Each scene shows the same named points in several views. A view is turned or mirrored, shifted and resized as a whole, has a little noise and may leave points out.

Scene 1
View 1
tas: [-14.8  -6.3  10.2   3.7   7.9   4.6  -5.9  26.4   9.6  18.6   9.6  -1.7
  12.1   0.6   8.4  -2.7   7.9  -5.6   4.8   2.4   3.3   8.5  12.5   5.3
  -8.0   1.6   2.3   3.7   1.9  -1.6]
mipap: [  6.0 -20.6   7.5  -1.6  -6.4  -3.5   1.4  13.0   3.2  14.4   4.5 -15.7
  10.5  -9.8  -4.8  20.6  -2.7   3.0 -10.0  -9.3   5.8  16.1 -10.4   1.4
  -5.4  12.0   4.5   0.0  -4.7  10.7]
feno: [ -5.2 -22.6 -12.3   6.5  -4.8  -3.9  -0.7  -9.1  10.1   4.8  -2.0  11.2
  -2.3   0.3   0.2   5.1 -12.5   3.3  -5.4  -8.1  -6.3   6.9 -13.6  -0.6
  -5.9  16.6 -17.8  -3.6  -8.2  -3.9]
kupev: [ 19.9 -10.2 -14.3  11.5  26.3   6.0 -18.9   0.0   2.9  10.6 -10.2 -13.7
  -4.6 -14.5  13.7   1.5  -7.8  -8.6  11.8 -21.4  16.9   4.2   3.3   2.7
  -3.0  12.3   8.7  10.6 -11.5 -14.8]
vuvur: [ -7.6 -13.1   1.3   4.8  10.3   1.6  -1.5  14.4   5.8  12.2   3.8   3.6
  10.7  -3.9   5.3  -1.8   0.8  -4.1  -3.1   2.8   2.7  14.9   1.9   7.6
  -7.8   6.2   5.0   3.0   1.0  -5.9]
nufu: [  9.2  -9.6   4.1  -2.5  -5.8  14.5   9.2   8.7  19.4  16.0   2.5 -18.5
   7.7 -12.5   8.0  18.8 -11.3  11.2  15.7  -8.2   4.6  12.6  -2.5 -25.8
  -9.3  30.4  14.7  19.4   3.1  -0.1]
Tepog: [ -6.6  -4.1  14.5   3.7  -0.1  -4.5   1.1  26.6  -2.7  25.7  12.6 -12.6
  13.8  -7.1   9.4  11.6  -1.8  -9.0  10.6   1.9  11.4   8.9  12.6 -10.0
   7.4   4.1   6.1  12.8   1.8  12.9]
leni: [ -7.4 -12.4   2.7   8.3  20.5  -5.0 -11.4  21.2  -4.1  13.9   3.7   3.0
  11.7  -4.4   5.8  -7.3   7.9 -14.1  -7.4   2.8   9.8  13.9   8.5  21.3
  -2.7  -7.0   5.1  -1.9  -2.6  -4.5]
Sep: [-14.4 -12.3  -6.5   9.5   2.6   8.2   3.3   5.5  24.2  14.2   8.2  -3.5
   0.6  -1.0  12.7   5.4  -7.2   7.5  25.1   3.4  -1.5  -0.6   0.1 -22.1
   1.4  33.9  -5.4  10.3   1.7  -3.0]
gofup: [ -2.4 -15.3  -7.9   3.4   2.0  17.4  10.9   0.2  31.7   8.8   2.5  -6.0
   3.6  -7.1   9.1   8.9  -9.3  16.4  19.8   0.9  -3.0   9.8  -8.8 -24.0
  -9.5  42.8   7.0  13.5   4.2 -10.1]
Tibe: [-11.6  -4.0   4.1   8.6  17.4   4.3 -14.5  23.5   6.1  18.7   5.4  -1.4
   6.0   0.5  13.0  -8.0   6.7 -12.2  10.0  -2.9   7.1   2.2  17.9   8.1
  -4.1  -1.4  -0.8   4.7  -3.0  -6.9]
fasu: [  7.4 -12.1 -11.2  10.1   8.5   3.7 -20.9  -0.2   7.7  13.0  -6.1  -9.5
 -10.1  -3.0  11.1   5.0  -9.8  -5.8  12.5 -25.8   6.8  -6.8   2.8  -2.9
  -2.7  11.7 -13.5   4.0 -15.1  -6.9]
Mefot: [ -2.0 -12.8   0.1   7.4  21.6   2.8 -16.9  18.0   3.6  11.7  -0.7  -2.5
   6.1  -2.8   5.1  -6.6   8.9  -9.8  -4.7  -7.5   9.3   9.3   6.5  22.2
 -10.6  -3.5   3.5  -2.9  -6.1 -10.1]
mege: [-14.0  -7.2   6.2   2.6  -0.2   3.7   7.5  15.7  10.6  16.1   8.1   5.6
  12.9  -2.0  10.1   0.5  -3.8  -1.4   7.6   8.6  -1.2  12.5   7.3  -8.9
  -5.8  11.3   3.3  11.4   6.6  -1.9]
Kugem: [  7.7  -2.9   3.5   3.3   4.5  -4.0 -25.7  11.4 -12.7  18.1  -6.8  -0.1
  -1.3  -1.1   9.4  -1.3  -6.5 -21.7  -5.6 -28.6   9.2   0.3  17.6  13.9
  -8.6 -22.2 -12.5   4.0 -15.4  -2.1]
tudo: [-11.8  -8.2   3.6   7.6  -8.9  -6.9  -8.4  12.1   1.2  22.0   8.8  -5.8
  -0.5   2.9   9.6  10.7  -8.9  -8.1  14.3  -9.7   3.3  -6.8   9.0 -13.7
   9.5   7.3 -21.2   5.7  -8.3  12.8]
revu: [  5.2  -5.9  -1.0   6.3  26.4   0.2  -9.4  14.3  -7.8  11.4  -5.6   7.6
  12.1 -10.9  11.0 -11.9   0.2 -17.4  -7.7  -1.5  13.0  20.9  11.9  20.0
 -10.0 -11.9  16.4   8.5  -1.0 -16.6]
Mune: [ 10.2  -9.7  -0.5  -2.4 -13.8  -9.4   6.5  -6.5 -13.5  10.2  -8.7  17.1
   8.2  -9.0   4.0   7.5 -24.6 -10.9 -16.6 -12.1  -1.1  19.8  -2.1  -2.4
  -9.6  -7.9  -4.7  11.8  -4.6  -1.3]
View 2
revu: [  6.1  11.0  -5.4   3.6  18.8  -7.3   7.8   1.0   2.4 -16.8 -11.1 -18.2
  10.7 -17.6   7.6  -5.0  23.0   4.5  -6.9   8.6   7.1  13.8 -19.8   2.0
  -5.3  -7.9  10.3 -10.5  12.6   9.1]
mege: [ 11.6   0.2   7.1   7.9 -11.4  -8.7  10.2   3.3  -0.5   4.4  -5.9  -7.6
   8.0  -3.6  11.7   7.0 -10.0  11.3  -2.9  10.2  -7.7  12.6 -10.7  13.4
   9.9  -0.3   7.0  -3.0   7.3  10.7]
Sep: [ 16.1  -5.7   6.6  -2.5  -8.7  -2.9  12.8  11.9  -4.5  13.8   7.1 -11.7
  12.3   5.4   7.3  25.9 -18.5  21.8 -13.7  16.8 -12.8  11.8   2.8  22.1
  12.8   5.9  -4.0   4.7   8.3   7.0]
Mune: [ 13.2 -17.6  10.1  11.1  -5.7 -18.0   8.6   3.5  11.3   3.0  -2.7 -13.9
  -9.4 -16.5 -19.6   4.1  20.7  -7.2   0.3   5.8   0.6  20.2  -7.4   1.9
   0.4   0.4  13.2  -4.5  -7.6   0.2]
feno: [ 21.1 -19.8  10.3   3.1  -1.5  -8.0   5.8  14.3  -3.2  10.9  15.7 -14.7
   0.8 -14.2  -9.4  21.8   4.8   5.0 -12.6  15.4 -13.4  16.0  -3.3   7.8
   0.3   4.0  -3.6 -18.7  -7.9   6.5]
Mefot: [ 13.5   8.8  -8.2  -1.5  14.8  -0.8   4.8   3.8  -4.9  -9.0   2.9 -13.8
  11.0 -21.9  11.2   3.9  14.4  15.0  -5.9   8.3  -3.2  16.4 -26.1   8.4
  -9.2  -2.7   2.5 -16.8   4.9   8.6]
kupev: [ 12.8   0.0 -12.0 -16.4  22.3  -1.7  12.2  10.2   3.2  -5.7   6.4 -23.5
  10.2 -11.7  -4.6  19.1  23.1  21.4 -16.3   8.5   5.4  18.1  -3.7  14.1
  -6.0   1.7  -1.8   8.6  13.7  -0.7]
gofup: [ 17.3 -17.7  11.6  -9.7 -12.9 -11.3  14.8  16.3  -3.5  13.2   8.0  -7.8
  10.2  -1.3  13.9  28.5 -11.1  22.6 -18.4   6.9  -6.4  15.9  13.0  17.5
  15.1   4.9  -6.6   4.6  22.4  12.9]
Kugem: [ 14.4   9.9 -12.7   1.3  14.2   1.8   8.6  -0.7   7.6  -5.2   0.3 -17.1
  -1.1 -23.0 -13.5   1.6  26.3  10.0   2.9   9.8  -2.5  28.1 -30.3  18.5
 -10.8   5.2   9.8  -5.4 -12.6 -12.3]
nufu: [ 14.8 -16.4   4.3 -11.7 -18.6 -14.3  13.5   7.9   3.9   9.9   4.4  -3.6
   4.6  -3.9   8.1  21.1  -5.8  26.0  -5.0  -5.3   0.7  18.6   5.2  16.6
   9.9   5.2   2.0  21.4  19.7   9.2]
tas: [ 12.4  11.1  -2.7   5.1  -3.5  -1.8   6.9   0.1  -4.1  -1.4  -3.7  -6.3
  11.4 -11.2  16.7   2.9  -5.4  17.6   1.4   7.9  -8.3  15.4 -25.8  15.5
   1.3  -0.1   6.2  -8.3   4.4   9.8]
tudo: [ 16.6   1.6  -4.6   4.2  -6.2   2.3   6.8   2.8   1.0  12.0   8.3 -14.0
   3.0  -1.2 -11.4  16.3 -10.7  18.7   3.8  15.0 -14.6  14.8 -18.0  23.8
   0.4   7.7   5.4   8.3 -16.8  -4.8]
Tepog: [  9.5   6.0  -6.6   4.3  -9.0  -4.8   4.9  -4.2   2.4   1.3  -3.6  -8.7
   7.5  -0.4   3.7   4.7 -11.1  20.3  11.1   2.3  -3.7   7.4 -21.4  13.3
   0.4  -0.5  12.0  18.3  -0.7   8.1]
Tibe: [ 11.8  16.8  -7.2   4.1   7.4   3.0   8.7   1.6  -3.4  -3.8  -3.3 -13.2
  12.7 -10.3  10.7   4.2   0.5  16.9  -3.3  15.0  -8.1  16.9 -26.2  20.0
  -0.6   1.1   5.1  -9.0   1.9   2.3]
mipap: [ 18.2 -17.5  -1.0  -3.9 -10.8 -11.8  -0.2   3.7  -0.6   4.6  13.7  -5.3
   0.2 -17.7  -0.4  12.7   2.8  17.9   6.8  -8.6  -3.1  11.2 -15.3   0.8
  -9.0   0.7   4.3   4.5  -1.5  15.3]
View 3
Mefot: [ -3.6  10.4  -0.5  17.3 -10.5 -16.2   5.3   0.9   1.7 -14.7   4.1  -6.4
  19.5   0.7 -10.5   4.7   4.0   0.5   8.2   8.9  10.2  17.7  -1.4   0.2
  14.7 -15.9  -0.9 -18.0  -2.4 -10.0]
mipap: [-19.6   8.1 -13.1  11.3   5.7 -26.7  16.3   9.6   2.0  -2.5  15.0 -35.0
   4.4 -12.0   4.6   3.5  -3.5  -6.1  14.7  26.3   8.3  22.0 -18.1 -14.2
   6.1   7.4   1.5  10.9 -15.3  10.0]
tudo: [ -4.3  19.1  -2.4 -13.5   9.2 -20.5  -4.0   2.6  -5.5   0.8  24.0 -21.8
   0.7   5.7   4.2  11.5   1.2  -1.2  19.7   5.5  16.6  15.0  13.2   0.8
  -3.6  26.8  19.3  19.2   4.2  -1.7]
Mune: [-22.0  15.7   6.8  30.4  21.2  -5.1   5.0   4.7  -9.4  -2.1   6.9 -26.5
   0.6   4.5   4.4  -1.0 -25.1  -1.1  15.3  32.3   9.1 -18.3   4.3 -16.5
   7.5   6.8  16.5   5.2 -13.0  14.5]
mege: [-18.1  13.3  -1.9   9.4   2.8 -22.8   1.8  -4.1  14.5  14.9  14.6 -11.1
   1.5  14.6   7.9  -6.6  -0.6 -20.0  14.8  10.6   5.7   6.0  -8.1   7.2
  11.7   6.5  10.6  14.4  -4.5 -14.0]
Sep: [ -9.7  25.7 -13.8  -3.7  -8.5 -20.0  -5.1  -1.0  12.8  31.6  28.5 -14.8
   0.6   0.3  16.1 -10.4  26.3 -19.4  22.6  13.7   3.9   7.6   5.4  -1.2
   1.1  15.0   6.6  26.8   7.7 -15.1]
tas: [ -9.8   9.8  -1.8   5.0  -2.4 -27.9   3.3  -2.6  12.0  -2.5  11.7  -7.8
   8.7  14.8  -3.1   2.2  -0.8 -10.0   9.6   2.4  11.4  19.6  -9.4  14.2
  11.8  -1.4   6.3   1.2  -4.2 -16.4]
leni: [ -8.7   2.3   9.7  13.4  -3.7 -14.0   6.7  -5.1   3.6 -15.5  -1.9  -5.5
  18.3   4.0  -7.0   8.4  -4.9 -10.0   9.1   3.1   5.9  20.8  -2.4   0.3
  19.2 -10.7   7.0 -15.5  -5.7 -10.2]
Tepog: [-15.9  12.2   1.2  -8.1   2.9 -22.7  18.5  -3.5   5.3   6.3   5.5 -19.7
  -6.7   9.9  10.7   7.9  -9.9  -9.4  11.3  -1.7  16.6  26.6 -10.5   6.8
  11.6  22.6  10.9  10.9  -7.5  -9.2]
Kugem: [  2.9  22.9   6.9  11.5   5.0  -8.6   4.5   6.5 -18.9 -26.4   4.2 -14.3
   8.9   8.3 -13.9  14.3 -16.1  25.7   5.8  10.1  26.5   4.6  14.1   0.2
   5.0   1.0   9.9 -17.2  -0.1   2.5]
nufu: [-19.2  32.0 -23.4   7.8  -8.4 -23.9  20.0   7.1  11.3  34.5  18.3 -29.5
 -14.2  -3.0  21.2 -16.2  10.4  -6.2  13.0  24.2  15.3   7.2 -18.3  -3.0
   4.4  17.6  -7.6  24.9  -6.6  -5.5]
revu: [-11.8  11.7  13.0  27.7 -10.2  -2.4  15.6  -5.9   0.9  -7.4 -13.3  -1.8
  11.8   6.2  -2.9   0.0 -10.7  -2.0   4.0   6.8  10.7   4.8  -2.5  -1.3
  24.4 -16.2   0.5 -26.9  -6.9 -10.8]
feno: [-11.2  13.6  -7.5  18.5   8.1 -14.3 -14.0   6.5  -1.2   2.0  27.6 -22.2
  16.7 -10.2   0.5  -2.4  11.9 -12.0  25.2  34.0  -3.2  -5.6  13.0 -20.5
  -0.7  -0.9  12.9  14.6   0.1   7.4]
vuvur: [-14.5   8.2  -0.6  16.5  -2.2 -18.8   4.1  -2.2   9.1   0.5   8.5 -11.2
  11.8   3.6   0.7  -1.8   1.3 -14.4  12.7  13.5   3.6  11.1  -6.6  -1.2
  14.0  -6.3   4.3  -1.0  -6.3  -8.6]
Tibe: [ -1.5  17.1   2.5   2.6  -8.8 -18.5   1.9  -3.6   5.1  -4.9   7.6  -1.3
  10.8  13.1  -4.8   5.1   3.8  -1.5   8.7  -2.7  15.3  17.7   3.6  12.6
  11.8  -2.8   6.2  -7.9   3.4 -19.4]
fasu: [  5.3  33.9 -10.3   3.1 -10.0  -6.7  -0.4   8.5 -12.5   1.6  19.4 -19.0
   7.8  -9.0   0.0   2.4  17.4  15.0  15.2  18.3  18.6   4.8  20.2 -10.8
  -3.3   6.1   1.6   0.5   9.8   0.3]
gofup: [-16.1  29.8 -24.2  12.1 -13.5 -20.6   3.1   3.5  17.7  41.5  28.0 -19.6
  -2.6  -5.3  20.3 -22.7  29.3 -19.7  20.3  27.7   2.5  -0.2  -7.1  -6.7
   3.8   6.6  -5.3  27.1   1.6 -11.8]
kupev: [  1.5  34.8  -5.9  12.9 -24.3   4.3  17.4   3.7 -10.1   9.3   0.3 -14.4
   4.5 -15.6   6.8  -2.9  16.2  12.7   8.5  15.7  18.3   7.7  11.9 -15.9
   9.2  -0.9  -9.1 -15.1   7.0  -4.2]
View 4
Tepog: [  3.3  -7.3  -3.4  16.2 -12.6  -7.1  -4.2  21.3   9.0  -2.6  -1.4 -10.0
  -6.6  -0.8 -17.6  -6.9 -20.0  -8.4 -10.9   3.0   1.5  -4.1  -8.3   8.8
   4.6 -14.7  -1.2   3.8   0.7  17.8]
Mefot: [ 18.7 -17.1  -4.1 -12.2   6.4  -5.1  -6.9  14.2  14.7  -3.5   0.7  -8.0
   5.2   8.5  -9.0  19.7  10.2  -9.9  -6.9   5.2  -4.7  -7.9  -9.0 -11.3
 -16.8 -12.6   1.0  -3.0   3.0   9.7]
Kugem: [ 29.5 -21.9  15.6  -1.8   0.7 -11.7 -19.3  17.4  22.2  12.4 -13.0  -2.9
  14.4 -11.9 -24.4  10.1  15.2 -12.9 -12.8   0.6 -10.0  -6.7   0.5  -9.9
 -16.6 -19.6   6.3  10.8  -2.5  19.7]
Sep: [-17.7 -18.1  -6.3  -0.7 -21.1 -16.0  14.9  13.5  -2.4   1.7   9.5  -7.0
  14.1   6.1   1.7  14.9 -21.2 -31.4  -6.1  15.2   7.3   3.7   9.0  10.3
   7.0 -12.0  -4.1  -7.8   8.0  26.3]
tas: [  7.1 -16.4   0.1   5.5  -4.4  -7.1   3.1  12.4  14.6  -8.0   1.0  -7.5
  -0.2  14.5  -4.5   7.2  -2.5 -12.0  -7.5  -0.4  -2.0  -7.7 -11.7  -0.4
   0.9 -10.3  -1.3  -3.0  -1.9  11.5]
tudo: [  3.4 -16.6   5.7   8.0 -16.5 -22.1   1.4  25.4  14.6   5.9  -2.3  -6.1
  13.4 -13.0 -15.8   8.3 -13.4 -24.4 -11.6   6.9   2.3   2.0   0.5   7.5
  11.0 -12.9  -1.7  13.4  -4.5  30.6]
vuvur: [  1.8 -16.1  -8.3  -6.6   1.4 -10.5  -6.6  12.4   3.3  -1.9   0.2  -5.8
   4.5   9.0  -0.3  11.1  -4.0 -11.2  -6.7  -1.4   2.1  -6.1  -5.8  -4.0
  -8.3 -12.6  -3.8  -5.0  -0.3  10.9]
revu: [ 19.6 -11.8  -5.5  -5.8   8.7   0.9 -18.1   5.1   1.4  -1.5  -0.1  -2.0
  -2.9   1.5  -8.6   9.2  11.4  -2.0  -6.2  -3.4  -7.6 -18.8   0.3 -11.6
 -26.5 -14.7   4.4 -11.8   0.2   5.4]
feno: [ -9.1 -25.9  -7.8 -22.0   0.1 -29.8  -9.8  18.5  -1.6  13.0  -4.3  -3.6
  28.2  -3.2   5.1  24.6  -7.5 -25.3  -7.9   0.0   9.6   5.1   4.1  -5.0
  -3.7 -15.3  -9.9   5.1  -2.7  23.5]
leni: [ 18.8 -10.7  -8.2  -5.5   8.4  -6.3  -9.6  15.0  10.9  -8.7   1.8  -5.6
  -2.0   1.0  -7.4  14.2   7.0  -4.8  -6.9  -2.0  -3.5 -13.9 -11.1  -8.9
 -12.1  -9.4  -0.5  -1.1  -5.6   8.6]
nufu: [-21.1 -20.0  -5.7   2.4 -20.9  -6.1  -3.4  14.5  -6.3  15.3  -3.5 -13.1
   9.5  17.6  -8.7  -4.9 -32.5 -19.0  -9.4  14.6   9.0  12.1   5.0  10.3
  -5.3 -26.3  -3.5 -10.2  22.7  18.1]
kupev: [ 11.4 -14.8  -5.2 -15.8  -6.4  -0.7  -9.1  14.3   0.5  13.6   4.2  -9.0
  11.8  -6.8 -21.9  18.3   0.5 -18.0  -7.2  25.0  -5.1   0.6  14.1  -6.2
 -29.9 -21.1   7.3  -8.8  21.5  20.9]
gofup: [-28.3 -23.2 -11.2  -8.5 -19.3 -11.1   8.9   9.8 -11.3   9.6   5.8  -9.9
  16.7  20.5   6.3  11.2 -27.0 -28.4  -4.8  16.8  10.6  10.2  10.5   8.4
  -2.9 -19.2  -6.4 -16.8  19.6  20.3]
mipap: [ -4.1 -18.2 -12.3  -9.4   0.5 -15.6 -19.0  28.1   6.0   9.8 -10.9 -14.3
   9.0   8.0 -11.9   3.4 -22.3  -7.5 -10.5   2.8   9.9  10.7 -14.5  -1.1
  -5.9 -22.5  -9.5   8.6   8.3  13.3]
fasu: [  9.0 -22.0   2.5 -13.5 -10.5 -13.6  -1.2  19.6  10.5  13.8   0.7  -7.9
  21.7  -7.6 -17.1  23.0   0.6 -27.0  -8.8  20.2  -2.4   5.2   9.7  -3.3
 -12.8 -17.9   3.3   2.5  11.5  28.2]

Which points are out of place in each view (at most two, in the order of its rows)? Write - if all are in place.
view 1 => -
view 2 => Tibe
view 3 => -
view 4 => fasu
